The views of a scene show one set of named points, each view turned or mirrored, and shifted as a whole, with a little noise and some points left out.
In the rows, 128 means zero.

Scene 1
View 1
Mozaz: [102 117 145 125 149  96 104 104 176 120 131  96 103 153 113 132 129 131
 156 138]
Tamon: [131 101 115 106 129 112 130 112 163 135 100 130 108 166  88 131 117 143
 149 123]
vep: [141 119 151  89 103 108 132 122 148 140 102 179 104 138 110 130 137 132
 143 122]
teki: [ 74 109 165 137 130  92 102 128 191  95 140 122 101 136 108 131 145 127
 166 143]
nel: [143 112 152 131  85 112  98  91 153 109 102 175 106 167 129 160 106  79
 188 105]
Gavem: [136  92 106 131 119 123 126 105 162 116  95 141 112 183  82 145 101 120
 161 119]
zev: [118 113 155 103 115  99 123 125 166 130 112 154 104 139 106 123 141 141
 149 129]
zodu: [123 126 142 110 125 116 124 135 164 120 125 152 104 133 106 128 138 135
 124 139]
Deta: [ 84 131 195 136 106  84  82 115 176  98 144 148  94 125 143 141 145  94
 183 131]
nivom: [131 110 159  77  98  92 137 123 158 151  87 183 102 138 107 115 142 151
 155 111]
fav: [155 131  89 136 147 137 115  87 152 118 127 104 109 182 107 160  96  98
 134 138]
vada: [120 106 111 124 137 119 131 131 173 114 115 131 106 157  83 135 119 140
 130 140]
Lote: [122 139 163 124 104 107 105 123 160 112 132 164 101 128 134 145 135 102
 152 130]
biret: [113 109 145 138 125  99  99  97 172 110 120 121 102 162 113 143 117 105
 176 129]
fepak: [141 131 154 109 105 103 103  95 148 134 109 156 102 150 134 142 119  98
 168 116]
bis: [151 155 139 126  96 135 116 129 145 105 134 190 104 131 136 161 126  82
 127 136]
garud: [111 103 141 115 123 103 119 123 172 121 114 139 105 147  96 129 133 140
 152 131]
Raba: [118  90 117 131 126 112 120 111 172 115 106 131 110 172  84 133 112 126
 160 124]
tipim: [151 125 126  95 125 115 130 105 145 148 104 144 104 154 107 135 116 128
 137 126]
View 2
tipim: [119  97  96 153 109 131 123 127 133 131  96 145 147  69 103 149 121  91
  62 137]
biret: [122 128  75 115 138  91 141 106 117 119 127 119 128  82 122 171 116  90
  84 162]
zodu: [111 134 101 139 136 117 110 146 111 134 104 147 141  93 118 122 105  88
  65 157]
vada: [120 120  86 134 147 113 125 161 140 124  97 138 148  98 124 156 110  74
  53 148]
zev: [113 135 108 140 139 100 108 139 107 123 105 127 126  92 123 129 121  85
  82 151]
fav: [124  94  65 134 114 129 144 122 149 129 111 146 163  68 104 178 108  90
  48 154]
teki: [117 164  83 105 172  79 135 137 103 124 132 118 129 112 138 145  96  86
  78 182]
Gavem: [134 109  76 129 123 101 134 131 145 105  97 130 137  79 122 184 127  75
  68 122]
Lote: [119 150  92 124 121 107 123 103  89 127 131 147 128  86 116 123  92 101
  82 160]
nel: [138 145  86 114  87  91 127  66  88  99 136 142 105  66 113 152 109 100
 104 119]
nivom: [112 128 133 158 124 102  88 137 100 121  89 125 106  81 120 112 144  83
  99 128]
fepak: [120 116 100 141 112 108 123 103 115 123 112 127 124  70 113 148 127  97
  88 148]
garud: [117 133  95 131 147  97 122 142 118 123 104 125 131  96 126 145 118  81
  74 149]
vep: [116 126 120 153 113 113 103 130 105 124  98 138 122  78 114 119 128  90
  87 131]
Deta: [116 175  85 103 143  75 131  86  73 125 155 127 111 100 128 129  91 106
  99 181]
Raba: [129 122  81 126 140  96 128 142 137 108 104 123 134  89 126 176 121  68
  67 133]
Mozaz: [111 127  81 123 163  97 138 123 126 141 120 107 140  94 123 163 116  95
  76 195]
View 3
Mozaz: [129 156  98 120 113 110 125 125 138 125 116 113 159 116 132 119 171 107
 168 128]
bis: [148 139 184  69 145  58 154 100 160 148 136 109 118  92 151 127 132 107
 160 158]
nivom: [125 108 120 119 125 110 156 140 155 152 167  92 114  93 138 176 114 145
 142 106]
Lote: [140 140 153  89 128  79 133 113 161 133 130 102 147 132 146 130 145 103
 162 134]
biret: [136 151 102 110 124  85 118 116 142 123 128 137 138 105 125 136 159 118
 182 131]
fav: [140 180 121  82 130 103 150 112 117 133 116 114 117  58 121 105 151 101
 177 164]
vep: [132 122 137 101 122 101 162 130 154 154 153  94 117  87 143 160 121 131
 145 123]
Gavem: [134 174  98 101 128 100 131 127 119 130 146 120  99  65 106 141 126 123
 184 136]
vada: [136 178 128  86 120 107 140 135 129 141 148  84 110  96 116 133 111 102
 169 125]
Tamon: [131 160  96 108 119 121 145 137 124 135 142 100 118  77 117 139 130 121
 166 124]
Deta: [139 117 137 115 127  56 102 105 178 123 128 135 164 160 147 146 164 116
 170 124]
fepak: [132 127 120 109 132  91 146 114 144 139 137 124 126  77 137 149 151 132
 162 135]
tipim: [130 143 117 103 125 114 164 127 135 148 139  96 118  62 133 139 143 126
 154 138]
zev: [130 133 121 111 120 107 142 134 149 142 144  95 132 111 138 153 130 120
 154 115]
Raba: [133 173  99 104 122 102 123 133 125 127 141 114 114  94 109 142 130 114
 180 125]
zodu: [134 150 138  96 119 106 149 131 144 147 138  82 134 114 138 129 131 104
 153 126]
nel: [145 128 134  96 142  48 124  95 154 134 143 158 103  77 124 158 142 136
 185 147]
View 4
Gavem: [189 109 135 124 140 121  95 152 161 127 162 140 141 140 127 103 129 101
 122 154]
nel: [178 122 155 136 147 179 130 127 164 100 151 134 123 105  97 102 114 117
 125 117]
zev: [139 130 127 152 120 114 106 124 156 130 141 140 111 108 160 100 112 105
 117 135]
nivom: [140 160 125 175 111 115  90 143 171 134 156 109 108 107 157 101 101 105
 124 110]
Lote: [134 114 138 145 137 153 127 102 152 118 130 152  97  86 144 103 109 115
 111 128]
Tamon: [162 118 125 129 124 103  89 149 162 132 157 138 136 129 153 100 130  97
 117 150]
biret: [148 111 143 121 141 134 131 122 153  98 135 159 141 120 134 104 125  93
 121 140]
garud: [155 107 131 144 127  98 115 119 144 136 130 150 114 135 159 102 115 101
 113 152]
fepak: [141 127 136 135 133 147 104 139 168 109 154 140 132  94 140 107 122 106
 123 130]
zodu: [137 110 129 147 125 114 102 120 151 146 139 148 100 100 167 103 118 111
 101 150]
vep: [143 142 127 162 118 133  89 136 168 141 156 123 102  93 155  99 109 118
 118 126]
Raba: [174 109 134 127 136 110 108 140 153 123 146 149 139 140 139 101 125  96
 118 152]
Deta: [108 120 150 147 140 146 162  83 136  90 103 167 114 100 141 107 100  96
 117 111]
fav: [173  80 130 100 150 148  92 147 161 132 158 160 137 101 141 103 151 118
 107 175]
bis: [157  97 141 142 143 179 113 107 159 145 144 145  76  69 131 109 123 145
  99 143]
Mozaz: [116 101 125 117 132  96 122 118 141 111 118 182 139 113 182 105 132  83
 108 161]
teki: [128 109 137 138 132  97 148  94 133 109 103 173 120 136 162 105 108  87
 113 145]
vada: [163 100 124 130 130  96  95 136 152 147 144 153 123 129 160 102 129 107
 108 169]
View 5
Raba: [114  91 108 115 112 153 101 115 125 133 129 136  90 141 135 153 149 125
 134 174]
vada: [136  97 139 129  97 142  99 122 131 126 130 137 112 140 146 160 141 125
 137 172]
biret: [119 108  87 119 135 135 110 129 101 128 121 127  81 121 129 136 154 129
 153 186]
garud: [123 102 121 130 115 126 114 111 121 120 112 133 101 121 134 155 144 129
 144 162]
zev: [123 100 126 144 117 116 112 111 127 110 106 126 101 103 130 150 154 136
 145 145]
nivom: [108  88 121 147 115 117 106 100 143 102  97 123  97  85 121 152 169 132
 130 104]
bis: [150  90 107 179 110 128  88 129 128 130 156  90 122  85 158 127 198 155
 186 172]
teki: [133 113 121 130 130  92 144  98  90 106  83 127  97 116 130 158 124 138
 171 194]
tipim: [126 112 124 148 112 140  89 143 143 121 136 125  98 109 127 139 169 122
 126 135]
Mozaz: [134 136 116 121 134 124 119 141 103 119 116 133  87 131 125 144 129 123
 148 187]
Deta: [129 110  81 143 148  89 137 106  77 113  95 109  90  87 131 134 155 153
 200 199]
Tamon: [117 106 125 125 112 148  99 129 135 126 124 139  93 131 128 153 149 120
 122 149]
vep: [121  91 121 153 112 121 101 113 140 108 116 120 104  87 132 145 177 136
 142 121]
Lote: [139 101  99 159 125 113 109 117 108 118 123 104 105  94 142 133 173 148
 179 173]
Gavem: [110  86 102 117 114 169  87 129 137 139 142 138  88 138 139 150 163 121
 125 167]
zodu: [141 106 141 153 108 116 108 121 129 116 118 122 118 109 141 152 153 136
 153 159]
View 6
zev: [111 155 112 135 111 159 144 111  82  95 134 111 158 117 105  96 104 131
 131 136]
zodu: [116 155 107 140 122 151 147 110  78 112 134  99 144 113 107  92  98 141
 131 137]
fepak: [117 153  97 143 128 184 127 106  66  94 159  92 140 110  97  98 128 118
 120 147]
bis: [165 157  74 133 155 196 132 111  67 124 157 100 116  95 121 120 113 132
 151  96]
Deta: [130 180 119 202 116 163 125 111  38  87 123 115 146  75 141 148 105 148
 121 135]
Tamon: [ 94 141 100 125 124 140 146  98 105 110 151  71 148 136  77  62 109 114
 122 160]
vep: [121 149  99 115 110 184 143 112  88  87 151 117 158 122  99  97 112 117
 135 123]
Mozaz: [ 97 162 123 164 128 144 131 116  53 123 122  84 139 102 110  88 109 152
 118 179]
teki: [112 175 125 189 115 126 145 106  59 107 109  99 148  94 124 111  85 154
 122 149]
Gavem: [114 152  88 151 141 139 139  89  96 111 162  54 131 121  84  76 114 105
 118 150]
tipim: [112 144  97 110 131 182 137 116  80 113 155  90 141 125  86  78 122 124
 130 147]
garud: [109 157 114 149 119 142 146 107  82 106 133  92 149 117 103  90 100 134
 125 144]
Lote: [138 165  98 158 129 182 131 111  54 104 138 111 139  95 125 119 109 136
 128 122]
fav: [122 149  82 135 161 162 132 104  74 148 156  54 104 109  91  74 117 132
 134 160]
nivom: [110 146 110 116  96 180 143 112  96  67 150 122 176 132  93  95 115 113
 123 128]
nel: [141 162  73 179 140 182 117  91  73  81 177  76 131  92 104 123 135  92
 114 127]
biret: [112 164 105 180 137 150 127 104  62 106 145  74 132  99 110 102 115 125
 115 164]
vada: [110 153 104 133 131 135 155 102  92 130 132  78 135 124  97  70  89 141
 134 143]

Which points are out of place in each view (at most two, in the order of its rows)? Write - if all are in place.
view 1 -> fav, fepak
view 2 -> tipim, nel
view 3 -> Lote, vada
view 4 -> garud, Mozaz
view 5 -> teki
view 6 -> zodu, Tamon

Scene 2
View 1
met: [148 168  86 147 129 140 156 107 125  96 130 120 125 117  99 159 112 145
 123 147]
solit: [186 131 133 171 167 114  94 104 137 100 127 132 145 143 144 152 100 181
 121 148]
vuzat: [132 179  55 132 137 131 163 108 136  97 133 123 122 128  91 163 107 140
 130 140]
lidi: [144 148 140 173 122 149 140 118 123  93 146 138 142 110  90 148 132 144
 127 138]
Tuk: [176 165 113 141 125 151 123 116 124  79 156 146 144 136 103 158 118 142
 141 120]
Gefin: [117 150 102 166 140 127 145 119 142  98 143 140 134 119  88 152 121 142
 124 136]
Zaku: [121 167  56 141 147 116 151 115 151  97 144 135 129 141  87 163 104 139
 131 129]
zarat: [165 149 111 147 124 157 128 115 102  85 172 147 125 109 113 141 151 182
 137 139]
muza: [150 175  77 134 126 143 144 118 133  82 155 141 137 139  84 162 113 129
 141 115]
Keka: [145 180  62 123 123 146 151 121 126  83 167 145 127 135  82 159 124 139
 139 118]
lebes: [ 80 147 136 191 109 160 164 135 127  92 169 156 142  92  50 139 160 124
 127 130]
famon: [138 178 103 146 120 146 137 129 150  77 166 157 157 152  60 164 108  99
 148  91]
Zoki: [144 136 146 176 133 140 112 126 137  88 168 162 155 132  94 144 130 147
 134 115]
vegu: [143 149  70 150 165 110 129 105 140 104 132 126 121 134 123 158 104 176
 121 151]
mon: [146 156 107 148 133 139 128 123 133  84 165 153 142 134  95 152 125 146
 137 117]
gogip: [166 160  88 146 155 117 119 109 148  94 134 135 140 151 113 161  93 151
 130 128]
View 2
zarat: [111  84  98 126 110 111 148 115 152 150 114 113 185 135 141 114 108  97
 123 110]
Tuk: [117  78 111 121 107 127 162 101 155 117 133 124 156 147 138 122 124 103
 105 136]
Gefin: [143 114 115 116 136 134 159 122 107 108 132 110 155 129 135 107 116 116
 119 154]
muza: [133  79 130 135 125 156 162 119 130 112 152 128 132 141 133 109 118 108
 124 120]
vuzat: [145 114 123 151 133 153 149 133 120 120 149 118 114 147 130  83 120 107
 131 132]
Zoki: [120  67 114  85 120 122 171 105 129 102 126 112 190 127 132 139 114 117
 104 148]
famon: [136  62 144 114 131 170 183 105 116  84 163 142 142 123 139 134 121 125
 117 129]
lebes: [140 129 116 117 136 132 177  83  81 109 128 137 207  82 172 131 116 134
 134 144]
Zaku: [149 100 130 130 144 157 153 143 107 111 151 108 120 143 120  92 113 108
 130 136]
solit: [124  80  95  87 109  93 145 135 162 116 114  77 152 178 104 110 118  95
  81 177]
met: [137 119 110 146 120 133 150 117 135 122 139 120 131 150 140  93 126 102
 120 145]
vegu: [141 106 106 119 132 122 138 155 131 128 127  82 131 162 108  82 111  96
 118 151]
lidi: [124 106 105 118 115 117 164  95 130 114 124 124 177 130 151 124 124 113
 110 152]
View 3
Zoki: [ 94  91 126 164 170 143 122 172 125 111  89 111 100 129 132 101 107 145
  89  79]
Tuk: [102 100 119 162 163 171 110 166 110 139  94 144 112 145 137 111 126 128
  96 102]
muza: [111  81 116 145 148 134 106 156 112 146  93 164 130 157 120 118 139 103
  86  95]
vegu: [108  87 104 120 142 137 140 160 143 127 113 159 128 146 107 118 143 138
 144 143]
solit: [103 127 116 134 162 186 152 172 154 109 129 134  96 135 131 103 124 156
 145 127]
vuzat: [108  77 118 134 132 115 110 157 122 154  96 174 141 159 113 122 158 106
 116 134]
Keka: [115  65 103 142 147 126 105 153 102 149  89 173 141 158 109 125 137 104
  89  98]
gogip: [114 105 118 128 148 150 135 159 142 124 123 162 115 155 119 114 141 115
 117 113]
zarat: [102  69  84 162 169 176 108 165  91 140  82 141 122 129 119 118 113 160
 113 111]
Zaku: [110  74 122 126 134  99 125 156 132 135 101 166 132 158 107 118 149 106
 108 116]
famon: [105  84 140 157 151 112 103 161 114 130  91 150 115 162 130 110 132  89
  55  62]
mon: [104  80 112 152 157 136 116 164 115 129  91 142 117 143 120 111 122 128
  92  92]
lidi: [ 91  92 132 175 158 147 107 175 112 138  76 118 110 131 139 104 129 144
 102 112]
lebes: [ 79  51 141 192 150  80  89 180  99 136  37  94 119 122 131 104 130 150
  81  99]
View 4
mon: [144 107 141 107 120 103 165 112 148 145 142  85 151 125 156 111 100 131
 102 112]
Zaku: [118 111 121 111 104 145 177 141 153 140 150 117 153 150 147 127 108 143
  97 103]
zarat: [168 108 143  94 108  69 167 120 112 145 105  92 141 105 160  98  84 127
 103 117]
vuzat: [118 119 116 117  95 140 187 150 144 142 128 117 133 140 142 130 101 143
  89 105]
lidi: [154 128 126  90 115  78 177  96 143 158 127  65 144 126 130 115 103 135
 102 102]
Zoki: [160 114 149  82 136  82 157  79 152 151 152  67 162 123 147 102 109 133
 104 104]
met: [135 130 116 106 101 117 189 134 139 149 118 106 121 125 132 123 100 142
  88  98]
Gefin: [137 123 115  88 107 109 176 118 146 152 140  95 158 149 133 119 107 140
 106  98]
solit: [186 135 161  49 137 120 158  91 126 145 144 124 117 107 143  93 120 140
  66  71]
gogip: [145 121 148  93 127 144 165 117 147 138 150 119 126 124 153 115 113 142
  75  93]
muza: [124 106 137 133 117 122 173 129 156 138 138  90 137 125 155 126  96 136
  95 119]
Keka: [121  98 134 138 105 120 176 144 147 136 127  94 141 127 165 123  88 136
 102 127]
vegu: [154 121 130  71 105 141 172 138 120 142 135 143 137 134 148 109 109 144
  82  85]
Tuk: [153 122 146 107 124  93 171 102 147 148 129  80 122 105 149 112  99 135
  89 109]
View 5
gogip: [108 152 126 117 131 145 112  80 132 153 108 122 129 109 101  82 132 144
 134 110]
Zoki: [126 178 128 107 148 147 108  68  90 161  98 138  75 130 119  90 178 147
 117 151]
mon: [138 164 136 114 137 142 103  86 110 146 107 139  82 112 107  84 144 121
 144 135]
lebes: [183 164 119 139 152 133 100  91  69 123  95 171  32 122 132 110 158 107
 128 183]
vegu: [106 140 128 132 123 149 119  82 129 132  80 126 146 106 127  84 120 124
 129 110]
solit: [ 86 146 124 117 142 153 133  62 119 166  95 109 156 131 124  89 162 169
  92 129]
lidi: [149 152 129 123 152 139 122  87  93 146 116 135  90 125 123 103 166 129
 112 162]
muza: [142 160 145 108 131 136 105  95 124 146 125 133  91 102  91  80 133 113
 157 122]
famon: [148 182 130 106 137 130  83  92 116 160 135 151  51 104  78  86 144 132
 159 129]
Keka: [147 160 156 109 127 140 104 100 125 136 114 132  90 100  99  74 128  90
 167 123]
Tuk: [136 159 144 105 150 142 127  85 113 158 128 118 107 122 106  84 164 128
 129 143]
Zaku: [133 150 123 131 120 138  95  93 130 132  97 147 101  94 103  84 107 116
 155 110]
Gefin: [139 148 118 136 138 138 106  89 107 135  95 150  95 111 119  98 132 126
 130 140]
vuzat: [144 139 133 133 129 135 115 110 133 127 113 135 117  94 106  86 105 103
 153 117]
met: [142 136 122 134 140 135 120 100 126 138 121 133 116 108 110  96 125 123
 133 129]
zarat: [135 158 168 104 143 153 137  83  95 141  92 111 112 129 134  75 174  95
 126 157]
View 6
Zaku: [134 144 124 154 106  95  93 162 101 182 120 125 113 113 100 123 116 140
 120 119]
Zoki: [168 123 135 105 117 141 134 119  83 153 100 137 133  95 150  95 124 128
 134 126]
Gefin: [127 127 144 145 107 116 114 125 104 169 113 141 113 105 130 105 135 127
 118 129]
met: [104 131 145 158 120 102 108 132  91 147  97 113  93 116 125 116 123 128
 100 136]
Tuk: [140 130 137 117 127 124 123 133  73 136  92 110 108 108 145 110 107 128
 107 132]
vuzat: [105 143 133 164 109  92  99 151 102 166 110 121  94 119 107 122 120 134
  91 127]
solit: [152 115 137 130 149 128 115 114  56 143  90  79 149 117 107 127 144 126
 158 170]
muza: [138 149 124 130 113 104 110 160  95 160 102 125  96 110 126 111 102 138
  94 113]
famon: [156 135 126 114  94 110 108 169  93 173 114 150 104  91 150 104  78 147
 117  91]
lebes: [127 122 159 127  81 142 136 100 123 165 115 194 100  82 184  69 135 118
 100 111]
vegu: [126 139 132 159 130 107 107 132  95 168 108 101 125 126  85 127 151 130
 121 154]
mon: [151 140 128 116 117 126 125 137  90 157 101 132 116 106 132 104 120 132
 105 120]
Keka: [131 160 122 134 111 104 119 160 103 160 104 129  93 116 119 113 109 136
  72 112]
zarat: [140 147 133 116 139 135 151 114  86 127  83 117 109 119 135 101 142 122
  75 144]
gogip: [144 125 131 139 129 111 105 138  75 162 103 102 129 112 110 125 123 136
 140 142]

Which points are out of place in each view (at most two, in the order of its rows)? Write - if all are in place.
view 1 -> Tuk
view 2 -> -
view 3 -> -
view 4 -> -
view 5 -> mon, met
view 6 -> Zaku, gogip

Scene 3
View 1
puzef: [128 137 153 123 135 214  86 130  64 135  89 199 105  91 149 114 129 161
 139 161]
fugu: [ 93 173 117 131 166 175 122  62 101 166  95 131 142 154 130 129 182 110
 146 157]
duko: [ 96 124 172 133 166 195 101  83 100 100 106 218 119 101 154  77 136 140
 175 134]
vivu: [100 103 156 128 139 165 137 108 121  76 111 203 116  95 150  91 122 130
 148 144]
Rop: [ 83 132 116 136 139 138 163  80 130 109 105 142 134 141 134 128 152 103
 133 149]
fazen: [110 127 149 135 137 205  94 129  59 150  97 180 114  97 128 109 128 157
 141 144]
Pip: [106 109 140 148 115 201 110 150  41 141  91 175 104  96 132 120 106 172
 129 137]
pebo: [102 168 117 133 157 167 134  60 114 133  93 140 136 149 149 142 169 110
 142 164]
Kag: [ 80 102 156 142 139 182 113 128  76 137 116 184 124  99 116  74 124 144
 147 123]
Povo: [ 78 123 135 158 152 174 144  79  89 104  98 176 123 129 148 113 128 136
 159 126]
sef: [118 112 142 129 117 177 132 126  96  82  95 195 108  92 156 125 114 146
 134 158]
Zaf: [ 87 113 140 136 133 178 119 128  73 151 110 157 122 111 112  96 132 144
 139 134]
ras: [107 131 150 113 142 181 107 117 104 152 113 167 129 102 117  90 161 122
 140 157]
tep: [ 81 118 140 144 141 182 110 124  59 170 109 154 127 117 105  97 137 148
 144 126]
View 2
Pip: [104 180 139 172 106 145 146 102 103 107 141  89 118 147 142  87 115  96
 103  80]
vivu: [125 148 172 170 167  84 127  92 100 163 142 116 101 140 110 110  90 117
  88 131]
duko: [118 135 191 149 173  75 166 107  90 125 118 104 122 130 122 108  75 132
 101 113]
Rop: [141 166 156 168 183 126 148 145 144 198 169 109 100 128 113 134 127 163
  74 151]
tep: [105 167 134 170 129 149 171 129 116 130 133 100 155 142 163 115 115 130
  98 117]
sef: [127 164 163 170 144 111 122  90 104 154 156  97  76 142 103  98  99 105
  98  96]
fugu: [138 153 147 135 176 151 199 175 157 160 155  81 121 112 126 134 117 197
  92 117]
ras: [121 139 123 147 149 143 157 111 120 166 142 102 148 147 159 134  68 158
 129 113]
Zaf: [110 161 136 180 136 132 145 112 111 156 141 113 143 149 153 120 106 126
  96 131]
pebo: [145 158 160 138 183 139 180 163 151 172 166  85  99 113 107 131 119 186
  87 116]
Kag: [103 155 149 174 135 114 151 106  98 134 125 111 149 148 155 110 100 115
  97 126]
View 3
tep: [ 95 169 164 107 115 165 164 117 130 141 146 145 142  97  97 166 125 170
  97 136]
Pip: [111 142 134 124 152 164 159 123 129 143 146 127 133 106 124 176  79 187
 122 129]
fazen: [ 82 154 143 121 122 164 142 123 128 141 140 135 139 100 118 167  77 162
 109 120]
Zaf: [116 160 152 110 118 150 163 124 119 143 150 164 144 113 107 144 137 151
 115 133]
ras: [ 87 163 147 119  82 148 138 125 121 133 134 158 151  96 112 135 122 122
 109 114]
Rop: [ 87 151 180 147 104 109 126 139 171 120  97 194 140 148 115 168 203 112
 148 137]
fugu: [ 39 174 183 134  63 143 120 127 183 119  89 158 143 104 102 178 162 119
 100 130]
sef: [105 134 130 146 152 134 131 141 124 138 135 160 136 141 142 158  94 139
 159 116]
puzef: [ 75 148 130 131 126 161 126 125 125 137 134 131 140 103 132 165  49 151
 124 108]
Povo: [ 70 168 176 133 136 140 141 131 143 141 132 184 139 157 104 183 132 133
 138 124]
pebo: [ 51 165 177 145  78 124 115 135 180 115  83 168 140 125 115 178 157 114
 125 129]
Kag: [102 168 152 107 129 163 163 120 105 152 167 162 144 120  98 150 106 149
 112 122]
vivu: [ 97 153 144 130 137 131 133 136 108 142 152 190 142 157 118 143 112 107
 153 108]
duko: [ 52 178 157 120 125 149 126 127 110 147 157 179 142 153 102 159  76 102
 125  96]
View 4
duko: [156 132 136 119 162 121 159 132 143 108  97 150  38 142 126 130 132  94
 121 122]
pebo: [136 106 143 136  80 112 141  93 148  62 145 119  89  91  87  76 125  95
 138 127]
tep: [112 143 130 153 157 122 164  58 140 117 125 127 103 152 128  97 107 127
 102 151]
Kag: [125 140 128 145 178 142 159  94 143 131 101 132  93 160 139 112 119 118
 106 143]
Rop: [130 108 141 147 101 160 132 115 175  92 123 107 115  93  91  75 139 102
 141 138]
Pip: [104 141 140 123 172 111 165  93 101 127 128 141 125 174 130 132 106 117
 123 185]
sef: [132 118 147 106 149 139 144 144 116 117 102 134 118 141 120 145 123 100
 152 166]
fugu: [133 114 139 146  82 103 148  61 150  63 148 115  83  95  93  64 122  98
 122 117]
ras: [138 118 134 128 130 126 145  69 127 105  96 119  99 130 137 111 116 119
 110 109]
Zaf: [121 132 132 147 157 149 150  88 146 127 100 121 114 143 133 104 118 125
 110 140]
vivu: [143 122 141 120 152 159 141 154 148 121  85 132  89 134 123 134 135 101
 137 137]
Povo: [128 128 139 143 142 134 158 127 164 100 133 133  78 126 100  98 130  96
 133 156]
puzef: [125 127 147 100 143  80 161  91  86  97 130 148  97 159 123 139 105 101
 133 159]
fazen: [122 134 141 118 160 102 163  81 102 112 119 140  98 158 131 127 106 117
 117 150]
View 5
puzef: [ 67 112  62  94  88 106 126 136 121 115 187 150 124 146  99 143 126  74
 121 150]
duko: [ 95 108 121 134  82 110 124 123 153 112 139 132 157 157 122 140 119  76
 151 138]
pebo: [ 96 116 165 106 150 118 167  99 115 172 154 107 119 108  90 151  80  86
 148 147]
Zaf: [ 90 117 100 159  87 130 148 121  86 107 141 125 144 136 117 114 100 110
 113 140]
Rop: [108 128 164 136 124 112 177  90 116 154 120  92 122 123 113 138  82 117
 136 127]
fazen: [ 61 117  50 118  80 127 141 140  84 109 174 145 139 140  98 123 115  80
 118 166]
fugu: [ 89 105 168 113 160 132 167 101  89 168 168 119 134  97  82 142  76  81
 147 161]
sef: [ 90 138  81 106  73  89 143 117 147 119 141 113 111 162 120 141 124 105
 121 123]
Kag: [ 84 111  88 156  70 131 139 133  97  97 145 135 159 149 120 116 107  96
 127 151]
ras: [ 95  96 117 145 112 116 127 118 100 122 167 147 132 118 104 130 105  98
 108 135]
Povo: [ 88 128 128 125  94 123 163 114 127 136 126 102 149 152 115 134  98  84
 165 152]

Which points are out of place in each view (at most two, in the order of its rows)? Write - if all are in place.
view 1 -> Zaf
view 2 -> ras
view 3 -> Rop
view 4 -> puzef
view 5 -> duko, fazen
